Points, in no order, along strands that fork and pass close to each other.
In the rows, zero is written as 100.
Points whose rows are less than 91.7 apart are linked; no others are. Some points are linked to none.
J_664: [ 93 121 105  89  94  91  78  85 110 104  84  89 112 101  95 103  92  75
  82  91 114  68  95  95 111 112 104  97  73 103 101  88  98  93 102 110
 104  94  83  78 109 102  97 100 101  90  98 104 115 106 123  91 106 105
  94]
J_34: [125 117  81  96 102 115  96  94 103 127  79  94  79 116 107 121 118 104
  88  79 102  74 114 112 120 129  73 109 113  99  98 112 112 112 124  97
  80  91  95 106  88  87  83 100 126  90  86  95  88 109  97  89 100  82
  89]
J_651: [109  56 102  84  84  88 115 119  90 101 130 103  80 131 126  94  92 110
  91  89 116 102  89 110 128  89  86 104 111  96  88 118 117  98 111 106
  99 117 104  79 104  93 116 125  81  82 105  92  85  85 116 114  95 111
  82]
J_256: [108  88  89  69 101 103  79  79  83  95 120  93 102  76  96  87  98  72
 101  76 119  82 102 106 117 131 100  99  85  89 119  97 114 125 100  79
  67 103  83  81 116  93 114 103 132  76  99  74 111 107  88 105 105  99
  63]
J_635: [114 125  99 103 105  83 104 109 108  89  83 120  71  87 128 137  99  98
 116  93  84  73 113 106  95 107  89  93 103 104  82 102 116  87 116  81
  74  63  63 135  99  99 111 134  79 109  95  95  73  81  85 125  97 117
 117]
J_991: [ 89 106 111  74  73  80  86 108 101 120  97  69 125 135 104  95  77 109
  93 106 107 111  75  88 108  72  83 103  87 122 119 104  76 107 104 113
 121 121  93  68 134 109 106  83  73  85 105 110  99 111 119  74  80 110
  86]
J_887: [ 85  85 120  92  71  83  94  98 100 108 111  79 115 132  96  90  82 100
  81 100 110 110  70  89 112  79  91  99  83 122 104 103  86  93  98 123
 134 129 105  53 118 106 104  88  81  90 100 108 118 116 123  76  92 110
  87]
J_551: [119 101  94  63  95 112  85  87  78  96 103  93  78  97 102 100  72  77
 100  88 139  66  94  95 123 111 103 104  92  84  93  96 103 112 112  81
  79  85  89  80  92 100  90 119 100  89 105  98 104  98 107 106 128 101
  86]
J_539: [ 94 124 109  96 102  96  84  82 109  78  87 105 119  69  86 107  91  72
  96 106 114  79  92  82  93 104 119  88  65 106  92  73  97  88  92 105
 103  74  93 101 106 101  94  95  87 106 104 104 128  96 117 114 112 113
 116]
J_444: [115 105 107 141  99  82  83 104 100  93  86  94 101 109  86 111 102 110
  92 116  74 109 105 116  89  78  94  75 109 108 101 100 113  75 102 107
 107 102  73 112 103 114 116  89 105 140  99 110  90 115 116  82 108 102
  93]
J_548: [ 91  86 105  98 102 104 106  90 104  85 112  98 114  76  90  81 111  94
  95  94  99 106  98  89  98 115 108 102  80 102 105  92 112  96  81 113
  95  98 110 105 105  96 106 100 110  96 102  82 116  97  94 104 102 105
  99]
J_900: [ 88 141  95 110 117  95 105 108 107 100  72 123 109  87 117 129 103  91
 135 114  78  85 106  83  83  97 105 104 100 108  95  84  88 104 104  85
  92  66  81 139 104 101  99 104  76  97  98 106  79  82  70 130  79 111
 132]
J_11: [ 93 123 100 122 107 102  99 108 117 121  73 104 105 124  96 114 122 122
  89 103  81  97 110 107  97 104  89  99 107 104  97 106  92 104 114 115
 116 110 102 102 102  96  87  91 107 105  89 104  91 104 106  85  96  91
 105]
J_806: [120  96  85 119 114 109 108 104  88  91  95 114  83  90  98 106  99 115
 116 101  95 105 110 120  78  94 106  91 121  82  91  97 102 100 106  84
  89  90  94 122  72 103  97 109 112 131 107 110  89  92  87 110 129  86
 110]
J_485: [118  89 100 119  97 102 113 110  95 114  98  95 104 129 101 107 119 140
 107 113  73 137 107 102  84  83  64  98 125 107 101 104  97  93  93 107
 104 101 114 120  92 113 104  84 102 105  88  99  81 107  97  80  91  94
  96]
J_332: [ 72  94  99  80 104 106 101  99  84  85 120  98 122  79 103  77  64  80
 137 107 110 108  76  89  89  85 152  91  85  79 114  84  86 126  91  84
 102 115  96  89 118 104 102 103  90  94 121 108 104  85  82 128  91  96
 103]
J_354: [102  99  95  76 100  93  97 110  65  88 112  86 105  99 111  97  46  95
 133 121 114 102  81  93  94  63 116  92 102  82 105  82  92 111 102  67
  97  86  91  99  94 120 111 113  71 112 112 121  86  88  92 109 109 108
  97]
J_403: [ 95  83 102 128 106 111 102 106  99 102 117 103 103 105  77  84  85 108
 109 105 108 120  95 125  85  82 134  88 111  74 106 104  89 106 102  93
 114 132 104  90  94 111 101  93 110 127 111 116 102 106 113  92 119  80
  96]
J_855: [ 96  84 103  59  89 115 107 100  83 102 125 108  87 100 118  91  67  82
 108 103 152  76  75  78 125  95 108 126  89  90  81  91  85 110 101  95
 102  91 128  73  91  96  81 124  75  69 103 103 108  78  97 122 112 112
 114]
J_100: [102 125 108 128 100 106  90  99 130 122  72  99  77 118  95 115 122 105
  60  77 105  60 114 118 119 106 101 104 109 112  73 111 101  81 122 126
 121 111  92  86  85  92  70 101 111 115  87 111 101 107 131  76 107  81
 111]
J_77: [109 150  95 132 115  96  64  85 101 100  67 107 100  94  75 111  89  92
 115 113 109  75 111 111  83  85 128  81 101  90 100 103  74 102 121  85
 109  82  76 108  95 120  84  84 101 130 117 130  98 113 102  84 126  86
 113]
J_965: [ 89 104  96  90  97  93  87 101 103 117  94  95 103 119 106  99  91  93
  93  82 109  78  93 107 119 111 104 106  85  96 101 111  98 110 113 101
 108 109  86  75 118  91 102 110  91  89 102  98  95 100 112  94  93  99
  85]
J_938: [134 122 104 114  87  80  58  94 106  96  89  81  93 106  96 115  99  80
  67  98  92  73 116 111 107 100  81  70  92 113 105 105 124  76 113 111
  95  97  53  91 106 108 111  99 110 133  93 106 105 129 129  84 112 106
  70]
J_800: [ 73  67 105 108 104 122 125 104 101  88 141 107 112  81  91  62 102 101
 126 107  92 147  98 110  74  94 149  94 104  71 113 106  99 115  75 102
 101 131 127 100  96  96 102  87 124 101 116  86 120  96  91 111  99  88
 106]
J_184: [ 88 105  99  81  92  84  78  89  89 104 109  75 121  98 101  85 102  86
  82  91  94 107  93  90 113 113  92  93  80 112 135 101 100 114  92  99
  90 116  80  74 134 101 121  84 114  82 105  86 111 124  91  86  76 103
  64]
J_394: [ 99 143 105 105 106  85 104 103 113  99  70 120  98  88 124 140  97  93
 126 103  82  74 108  82  91 101  84  97  95 125  87  92 100  86 106  90
  89  58  67 142 110 100 107 112  75 109  97 100  81  84  84 118  81 118
 123]
J_489: [ 89 127  80  90 122 127  98 102  97 121  85 104  90  93 104 106  82  88
 128 103 128  61  98  99  96  98 138 120 112  76  92  91  65 138 122  71
  98  84 110 102  86 100  66 105  97  94 108 116  85  85  79 115 109  84
 125]
J_242: [ 97  99 100  92  96  89  89 110  77  92 109  97  97 105 102 104  49  87
 120 107 122  84  81 111 101  73 131  84  95  78 100  89  99 105 102  74
 104 108  73  88 101 112 105 122  72 118 123 126  89  94  99 111 113 108
  86]
J_304: [107  62  87  96 105 114 113 100 106 123 128 109  87 120 105  83 130 115
 100  77  93 123 103 117 116 118  85 110 120  88 119 122 106 123 100 106
  87 126 125  81  99  81 106 100 129  71  87  78  96 103  96  92  87  93
  78]
J_736: [ 89  78  96  88  96  87  94 103  92 100 107  82 114 100 107  80 107 104
  94  94  81 124  98  89 112 109  84  97  99 114 123 118 114 107  83 106
  85 105  84 105 128 104 136  99  99  88 109  78  92 112  82  95  62 105
  76]
J_266: [ 73  98  94 109 101  89 124 112 124 112  93 108 102 106 117  96 141 107
  82  75  76 104 109 101 115 136  96 121 102 114  95 114 110 121  93 121
 101 110 103  88 123  69 116 112  94  73  96  75  81  93  94 111  62  98
 100]
J_760: [107 105 104 119 104 119  97  80 110  92 103  98  83  85  66  91 103 100
  86  98 129  96  98 110  93  93 127  96 100  91  88  93  80  88  95 106
 126 104 123  89  74 103  66  87 116 119 100 113 132 108 121  78 141  78
 114]
J_534: [108  91  93  50  91 120  97  96  73  99 119 101  77  98 120  99  62  80
 110  89 150  65  82  86 126 106  98 115  89  79  92  96  94 121 110  73
  76  77 106  79  93  95  87 132  85  68 101 100 103  84  96 122 115 104
  96]
J_7: [114  89 110 133  94 111 127 102 123  97  96 118  73 103  87 110 126 127
  75  91  99  99 112 112  97 105  77 113 128 113  67 111 103  71 111 117
 116  97 131 106  63  92  76 109 110 111  86 110 105  97 114  98 118  91
 132]
J_843: [127  78 117 107  80  81 118 105  98  67 114 104  85 102 114 106 106 123
  80 109  84 126 102  91  99  91  54  93 112 134  81 106 132  44  84 106
  87  85 100 129  81 115 126 106  94 116  98  86 103 100 107  92  91 127
 100]
J_201: [ 87 123 108  64  91  95  79  93  95 120  92  80 131 114 101 104  83  93
 111 122 114  98  78  73 104  86  89 118  85 116 126  92  71 113 109  96
 115  99 107  78 121 113  94  72  78  75  98 113  99 103 106  80  92 104
  94]
J_781: [105 115  97  69 107 106  88  99  78  98  97  89 109  95 113 111  62  99
 136 121 107  99  88  83  87  79 103 102  99  88 108  83  82 119 105  69
  94  72  97 113  99 118 101 104  74  97 108 120  78  88  84 108 101 106
 102]
J_576: [148 126  99  97  86  86  74  94  94  82  88  95  77  95 103 124  99  77
  76 103 108  72 112 105 106 104  76  79  94 116  87  97 128  71 111  94
  83  71  70 106  92 111  98 103 111 117  93  98 112 117 127  92 125 122
  86]
J_370: [ 92 135 112 142 108 103 106 112 136 120  64 117  85 121  94 124 120 124
  86  98  90  78 116 111  98  91 100 103 117 119  71 113  85  84 123 117
 127  98 103 109  85  96  71 101  92 118  93 120  89  95 113  89  98  85
 130]
J_575: [119  98 104  93  77  76  65  95  93  88 100  81 100 110 112 102  95  84
  62  92  92  82 107 106 114 102  77  79  89 113 112 109 131  76  99 114
  91 106  51  94 119 106 129 107  97 122 101  90 101 118 114  88  92 119
  69]
J_44: [104  99  85  60  92  88  70  84  81  98 120  74 111  92 107  86 102  70
  83  84 104  91 100  94 120 124  88  93  83 102 129 106 115 120  98  89
  71 103  76  79 132  97 127  97 121  80 103  77 109 118  92  93  86 103
  52]
J_761: [ 79  98 117  92  97  92 108 114 102 103 102  86 128 102 103  93  82 111
 126 128  87 133  84  71  86  64 102 101  92 117 111  89  79 103  85 108
 118 102 108 121 118 114 115  82  69  96 102 108  93  99  84 100  70 106
 114]
J_452: [100  73 106 111  95  99 106 106  84  94 118  96 106 112  83  91  77 115
 108 120 104 128  87 109  92  71 118  83 111  88 101  93  92  91  93  96
 117 123 107  89  93 120 106  90  90 116 110 118 104 104 109  94 116  97
  96]
J_194: [ 64 128 109 122 122 104 105 104 111  94  81  94 131  85  79  99 114  98
 118 121  74 130 102  83  75  96 133 109  88 107 113  91  78 122  86 104
 117 119 112 107 121  99  98  69 101  90 105 106 102 106  86  92  80  91
 109]
J_152: [ 65  94 106 100 106 103 110 108  92  94 120  97 132  76  96  69  68  89
 139 122  88 124  83  92  76  80 155  97  86  79 120  89  86 123  87  92
 111 124 102 108 114 105 109  89  95 103 122 105 106  96  78 119  86  92
 104]
J_960: [ 88  99 106 134 107 119 113  97 125 101  92 101  86  95  66  97 117 111
  85 103 117 100 105 109  87  91 122 104 105  97  83 101  79  85 101 119
 136 117 125  96  74  99  68  90 110 125  97 121 119 100 111  85 118  74
 129]
J_342: [105  93  96  98 103 105 107  97 101  97 100 103  99  88  99  98 117 104
  96  85  84 106 112 103  99 129  91 100 100  92 108  99 117 104  98  93
  84  96  94 111 101  88 113 104 118  92  99  79  94  96  87 108  97  96
  89]
J_959: [ 98  58 107  83  90 103 104  93  83  93 143 110  97 101 105  72  82  91
  99  89 129 108  82 102 114 100 118  98  95  80 104 105  99 105  94  97
  92 118 110  72  98  98 107 115 101  82 104  90 116  97 106 114 114 111
  88]
J_949: [ 82  72 101 102  96 104 122  99 102 118 130 104 105 113 100  72 123 107
 101  93  95 139  89  96 100 105 102 107 105  92 118 117  95 124  99 112
 101 134 120  88 118  85 111  96 112  72 102  86 102 103  96 102  77  92
  94]
J_663: [116  67  88 100 102 109 118  96 105 114 106 106  91 104 106  93 136 111
  92  78  84 118 112 121 106 129  76 110 116  89 115 116 122 109  97 103
  84 119 106 105  97  82 110 104 126  95  90  77  90 100  91  99  97  91
  79]
J_144: [119  76 108  88  67  73  85  96 100  96 110  86 100 117 117  95  93  87
  56  80 112  85 101 110 129 102  78  88  86 115  98 112 127  75  96 120
  99 123  79  66 116 100 125 105  95  99 102  86 108 116 125  88  97 117
  60]
J_777: [108 118  88  85  97 109  87 105  91 134  84  80 103 134 101 118  98 118
 102 112 113  92  98  94 104  83  77 113 113 118 104 101  71 115 121  96
 102 100 114  96  91 114  76  78 102  89  90 114  93 109 104  64  96  98
  97]
J_151: [ 89  62  97  92 103  90 100 108  83  96 139 115  92 115 101  74  73  96
 112  82 115 101  83 123 110  84 141  81 108  61 110 116 103 115 111  75
  92 133  92  77 102 101 114 116 100  98 114 112 101  97 113 124 109  98
  80]
J_942: [103  50 107  73  84  98 108 100  88  81 136 108  90  96 117  80  86  88
  82  86 119 108  88 101 123 103  91 102  86  95  87 103 120  90  87 104
  86 104 106  83  98  97 125 124  89  86 106  78 105  84 104 115 106 121
  91]
J_339: [ 83  95 104 109  99  76 106 111 108  99  89 100 109  97 110  87 122 113
  87  89  62 114 114  92 106 114  87  98 104 118 112 118 128  98  86 112
  92  97  73 125 123  95 133 109  91 106 108  77  82 103  87 106  56 106
  97]
J_521: [ 90 120 108 132 105  88  70  89 114  89  77  99 114  86  75  98  96  87
  92  94  95  85 105 114  85 107 134  78  79  95 110  90 100  90  95 110
 112 113  71  90 118 100 100  88 109 130 108 118 114 112 110  93 115  90
  93]
J_531: [ 93 148  82 117 129  99  99  95 111  92  69 129 109  68  98 130 111  88
 128 108  80  78 116  94  82 118 109  98 105 102 101  87  87 113 103  80
  83  64  89 134 100  93  88  96 109  99 105  96  87  94  76 128  95  95
 132]
J_402: [110  89 109 127  94 101 117  96 128  93  97 121  90  92  98 103 131 116
  76  88  83 107 113 109  90 114  83 100 103 108  79 111 121  64  99 119
 103  93 118 115  77  85 104 106 109 119  87  90 104  97 113 104 108 104
 117]
J_462: [129  66 102 105  92  85 123 117  88  78 119 104  73 107 118 105  98 134
  91 108  77 127  98 108  91  85  66  94 131 110  80 108 137  64  86  91
  83  90 100 129  82 117 127 120  99 118  96 100  90  88  91 106 106 116
  99]
J_9: [145  79  82 107 105 105 107 101  82  92 107 107  71  96  99 107 111 120
  97  94  89 108 112 130  95 103  75  95 130  83 103 104 123  89 106  79
  80  93  94 118  73 106 109 104 124 122  92  97  90 104  97  94 126  95
  89]
J_600: [103 129  84 108 111 110 101 104 112 127  69 102  99 118 106 121 128 116
  89  93  86  86 118 113 109 119  78 114 118 103 106 112  96 112 120 104
  91  96  97 111 104  92  85  95 121  92  90 101  83 105  94  82  90  81
 101]
J_665: [ 96  98  99  87 105 111 121 100 126 110  95 127  75  95 119 112 110  91
  92  68 111  52 109 102 119 139  97 130  97  95  67 110 116  99 115 114
  88  81 120 101  83  68  71 141  93  78  90  94  90  79  86 140 101 101
 130]
J_453: [ 91  83  98  98 102  89  95 116  87  96 122 108 101 107 109  79  60  93
 116  92 109  89  88 121 107  76 140  84 104  62 105 102 101 109 109  79
 103 129  73  89 106 108 114 122  85 114 120 111  85  88 102 128 107 101
  90]
J_323: [ 83 103  98 140 118  99 100 106 107 107  89  97 113  98  82  93 131 119
  98 102  54 134 115 111  79 111 111  92 114  98 122 112 110 113  91 104
 102 128  93 116 113  90 120  78 115 116 102  91  84 113  90  91  76  85
  86]
J_472: [ 84  86  94  73 107 106 112 101  83  85 116 100 112  74 115  84  80  88
 137 109 105 106  87  82  92 103 122 105  89  80 111  84 106 120  86  86
  85  87 100 113 104 101 113 112  93  88 113  87  96  79  66 140  91 105
 111]
J_865: [111  81 113 105  88  95 122 112  83  97 120  94  96 123 100  95  82 121
  99 121 111 118  90  98 102  70  89 102 115 105  85  97  98  79  87 110
 122 104 122  97  89 112 105 102  83 106  99 120 103  97 110  91 114 113
 107]
J_189: [ 77 102 111 138 110  88 112 118 116 106  84 102 109  98  97  95 130 121
  94  97  53 124 116 105  89 103 106  96 111 111 111 114 118 107  90 113
 106 117  83 125 118  91 126  99  95 116 107  87  79 106  90 104  64  89
 102]
J_260: [ 90  77 112  96  92 122 123  94  97  93 126 107 110  85  88  82  86  99
 112 123 120 127  86  89  88  81 125 110  94  90  89  83  79  91  87 108
 120 104 150  95  78 106  74  91 106 104  95 109 131  99 102 101 118  99
 125]
J_132: [122 116  94 127  98  79  69  96  98 101  81  86  98 117  89 108  91 101
  83 105  88  86 109 123  94  89  95  74 109  97 105 106 111  81 112 102
 106 113  55  95 100 109 113  95 101 144 101 120  90 122 117  76 114  94
  76]
J_745: [ 91  86 103  71  94 121 123  98 102 105 107 105 100 102 111  94  90  98
 108 109 125 101  89  78 106 103  96 127  93 102  87  86  79 106  95 111
 108  83 144  90  87  89  76 113  84  71  89  98 118  84  93 120 107 106
 123]
J_18: [111  98 118 127  87  73 109 108 109  83  92 108  84 103 113 124 105 117
  85 107  78 106 107  94  94  82  61  85 107 139  76  99 123  45  96 112
 100  78  83 126  89 113 116 109  86 123  96  98  97 101 120  93  98 132
 112]
J_333: [ 82 107 105  75  99  98 104 110  84 114  97  91 129 101 102 101  70 107
 141 135 101 117  86  81  81  71 102 113  91 103 116  85  71 117  99  88
 115  91 114 111 111 116  98  91  67  91  99 117  83  88  80 104  89 109
 115]
J_990: [139  65  99 104  98 101 122 107  87  85 122 112  74 104 104 104 113 127
  91  96  89 122 109 122 101 104  66 109 135  95  85 106 132  75  95 103
  84  97 119 119  69 104 104 118 116 110  90 103  96 100  98 101 117 106
  91]
J_711: [ 87 101 108 101 103  98  93  86 103  80 101  93 123  80  87  92  96  88
 104 110 102 106 100  85  88  94 111  90  78 106 103  75  92  87  79 100
 108  90 104 104 107 108 100  88  96 106 105  98 119  92 102 106 107 109
 114]
J_212: [113 139  90 121 116 107  68  80 110 104  68  94  95  92  74 110 107  83
  95 102 115  80 115 109  91 100 106  87 105 102 106  96  85  98 118  99
 109  90  94 101  89 112  71  73 127 120  96 110 114 120 118  71 122  84
 104]
J_90: [ 86  80 109  86  93 120 126  96 102 105 120 108 103 103  97  88  96 101
 109 107 123 117  93  80  99  96 105 116  90  90  92  86  67 102  91 110
 117 106 151  83  83  94  71  98  99  76  95 106 122  95  99 102 109  95
 115]
J_624: [ 71  80 108 101 102  98 119 119  96 100 113  94 120  92 107  69  88 103
 127 116  83 134  91  84  82  78 125 100  97  92 115  94  98 116  81 102
 103 119 103 118 120 102 123  97  84 101 120  95  89  93  75 116  66  99
 106]
J_979: [107  98 110 140 101 112 121 100 123  97  98 111  84 109  76 102 121 129
  77 110 101 113 108 112  89  88  93 104 121 112  78 102  89  71  95 123
 130 109 139 106  67 100  72  86 109 122  86 122 118 109 117  78 124  80
 127]
J_784: [119  80 108  89  75  96  96  93  92 105 116  87  86 121 102  93  89  94
  64  91 126  79  92 109 136  97  79  99 101 108  86 108 114  81 107 119
 108 112 101  61  94  96  97 110 102  94  95 103 119 111 129  83 116 110
  72]
J_203: [ 78 154  87 117 133 101 101  95 121  99  59 118 121  78  89 127 138  91
 116 105  75  98 116  86  84 130 108 108  99 117 105  89  88 119  94  94
  89  83 103 110 111  88  86  82 108  81  86  90  97  96  84 115  78  89
 131]
J_352: [119 101  85  81 106 115 110  99 107 108  87 117  65 104 126 116 110 104
  98  71 106  62 115 107 114 137  75 122 108  96  76 111 120 109 116  91
  73  71 108 114  83  79  83 129 104  73  94  86  77  78  89 128 102  98
 111]
J_693: [ 96  91  86 126 120 107 108 112  92 101 108 114 106  86  91  91  92 113
 127 104  83 115 107 125  75  89 141  82 117  67 112 101  98 118 103  85
 100 116  95 115  92 106 109 100 118 128 111 110  78  98  85 110 111  82
 101]
J_520: [101  64  94  57  93 107 113 100  89  89 121  99 104  86 123  91 103  90
  99  87 109 107  95  75 114 126  73 116  81 102  95 103 112 107  78 105
  76  74 118 114 107  87 110 116  97  62  97  63 109  81  75 116  86 114
 100]
J_812: [ 92  72  92  70 102 103 117 110  86  95 118 104 103  85 127  88  95  96
 122  97 101 107  94  82 101 105 101 108  98  92 102  91 107 114  82  93
  78  84 106 116 108 102 118 123  88  78 106  80  86  78  67 130  80 112
 104]
J_705: [125 107 102  93 100  90  98 105  83  84  94 108  70 101 116 123  80 102
 110 109 102  82  98 100 103  89  81  98 106 108  80  92 115  85 114  82
  84  69  83 119  90 112 103 125  79 113 103 111  90  86 102 103 113 118
 102]
J_501: [ 66 148  85 117 121  86  99 106 114 101  57 104 123  88 103 119 136  90
 101  95  64 106 114  81  88 126 110 110 101 118 111 105  95 124  91  96
  95  89  90 110 118  83 100  81  90  81  91  86  84 100  82 107  64  88
 121]
J_510: [ 66 134  91 116 121  86 104 109 115 112  65 102 115  98 105 111 146  93
  84  77  66 102 117 100 104 143 107 118  98 110 103 113 104 126  97 109
 101 113  86  94 127  76 100  95  89  83  90  79  80 105  94  97  62  86
 105]
J_480: [ 87  69 102  98  95 130 123  91  97  79 139 112 107  70  91  70  99  95
 121 113 107 139  98 101  73 100 131 100  95  80 102  86  92 101  74 107
 110 113 145 109  81  99  91  90 118 107 108  91 124  92  93 120 121  94
 116]
J_713: [121 107  91  70 101 115  77  79  89  93  95 102  94  76  88  99  90  69
  95  81 123  72 100 106 119 128  99  96  77  84 102  94 120 109 108  84
  72  84  84  93  96  87  98 104 122  92  97  82 116  95 105 109 123 103
  79]
J_986: [ 62 139 104 112 119  94  90  92 114 101  77  84 139  84  77 105 120  82
 106 122  91 121  93  75  83 102 118 110  73 118 121  91  66 111  84 103
 120 113 117  86 129 105  87  61  93  77 103 109 109 104  98  82  80  98
 110]
J_953: [ 74 104 104 141 120 111 103  98 116  95  98  94 118  84  67  91 128 108
 110 109  65 147 106 110  72 107 130  92  99  96 124 102  93 110  88 103
 114 132 109 106 109  98 100  70 128 112 102 104 102 110  93  80  90  79
  96]
J_350: [104 107 117 131  90  81  86  97 118  88  85  99 103 103  95 114 112 108
  78 107  83 102 111 102  94  90  84  79 103 122  85  96 109  53  99 122
 112  91  76 111  97 110 112  91  95 128  92 102 104 111 122  86 106 110
 101]
J_493: [ 98  74 100 100  88  92 103 112  98 114 118  99  93 125 118  93  99 113
  93  85 103 103  93 114 119  91  91  97 105  95 101 115 110 103 107 102
 102 120  87  79 110  95 121 112  95  95 105  95  83  94 109  96  91 104
  74]
J_166: [113  88 108 102  98 124 110  90  89  87 125  94  94  89  63  87  93 105
  92 118 136 107  90  95  95  79 112 106 106  97  86  84  73  82  88 100
 125 100 147  85  69 115  64  82 118 110  97 122 142 108 114  74 142  91
 106]
J_6: [ 83 102 101  67  96 101 122 107  97 109  96  97 118  99 128 110  95 105
 123 110  99  99  94  64  97  99  77 121  87 121  93  91  84 107  91 110
 103  73 119 121 118  99 105 105  61  64  89  97  97  76  80 124  73 115
 128]
J_658: [ 88 127 104  89 109  97  81  94 106 114  77  82 131 108  83 107 100  98
 110 125 101 111  88  74  93  90  97 111  82 118 124  87  69 110  98 103
 120  96 107  93 118 111  88  62  93  85  94 111 106 110 105  78  96 105
 101]
J_181: [ 84  87 103  94  98 109 126  99 124 113  97 116  93 104 118  97 123 100
  90  76  99  80 106 104 120 137  95 127  92  99  86 114 112 105  99 128
 101  96 124  90 100  71  92 128  91  75  91  82  92  80  90 126  84  99
 118]
J_475: [143 114  93  88  90  93  84  99  86  89  89  98  74 102 109 123  91 100
  95  98 102  77 110 104 105 102  68  89 106 107  86  99 122  83 109  86
  79  70  75 111  82 106 103 112 100 110  95  97  97 106 109  96 116 111
  86]
J_933: [116 109 108  97  86  98  85  98 110 111  86  88  77 124 112 111 108  92
  62  81 113  57 109 114 132 109  81  98 102 109  81 112 119  85 123 118
 101 104  87  80  90  91  90 109 106 102  95 101 102 112 133  85 107  98
  87]
J_51: [102  89 114  95  81  96 103  98  93 101 108  86 105 116  96  98  95 111
  88 117 117 112  86  86 112  85  78 104  93 121  85  94  90  81  93 116
 126  99 122  82  99 106  91  94  83  94  91 110 121 106 117  87 107 108
 103]
J_26: [149 125  71  85 104 118  76  87  99 109  87  95  74 101  94 120 118  86
  78  89 107  72 122 119 112 122  71  93 106  94 110 105 110 108 119  81
  71  86  93 110  86  95  82  87 144 107  87  92 104 125 100  81 113  96
  81]
J_709: [ 96 147  98 108 114 105  71  96  94 112  65  96  96 108  92 115  77  99
 112 118 114  65 107  92  92  70 114  99 107 100  96  97  72 109 121  85
 113  87  83 103 101 115  81  95  78 115 111 135  95 103 103  87 112  94
 116]
J_502: [144 127  78 108 111 118  73  83 104 103  95 100  89  92  76 117 123  91
  86  99 102  89 121 118  94 106  74  89 107  94 115 100  92  96 112  85
  89  84 103 114  76 104  73  70 150 126  84 100 120 128 107  64 120  86
  90]
J_719: [ 79  62 101  91 102 113 122 106  95 100 142 111 111  98  91  65 112 103
 127  95  95 153  93 105  88 101 132 104 110  77 121 113  91 129  94 100
  94 136 130  93 103  89 106  82 128  72 106  86 113  99  93 107  85  88
  93]

A fork is a point with three links, a tip a point with one. Leave the first point through the second and follow the links. Name the first fork or tip that comes.
J_781; J_333 -> J_520
J_51; J_865 -> J_938
J_475; J_705 -> J_352
J_402; J_7 -> J_260
J_600; J_34 -> J_709
J_166; J_760 -> J_402

Name the points in between on the shortest way along the links from the first point to the second, in order.
J_480; J_256 -> J_260 J_90 J_745 J_855 J_534 J_551 J_713
J_18; J_784 -> J_350 J_444 J_132 J_938 J_575 J_144
J_194; J_806 -> J_986 J_658 J_201 J_991 J_887 J_51 J_865 J_452 J_403 J_693
J_949; J_539 -> J_304 J_663 J_342 J_548 J_711
J_475; J_990 -> J_576 J_938 J_132 J_444 J_350 J_18 J_843 J_462
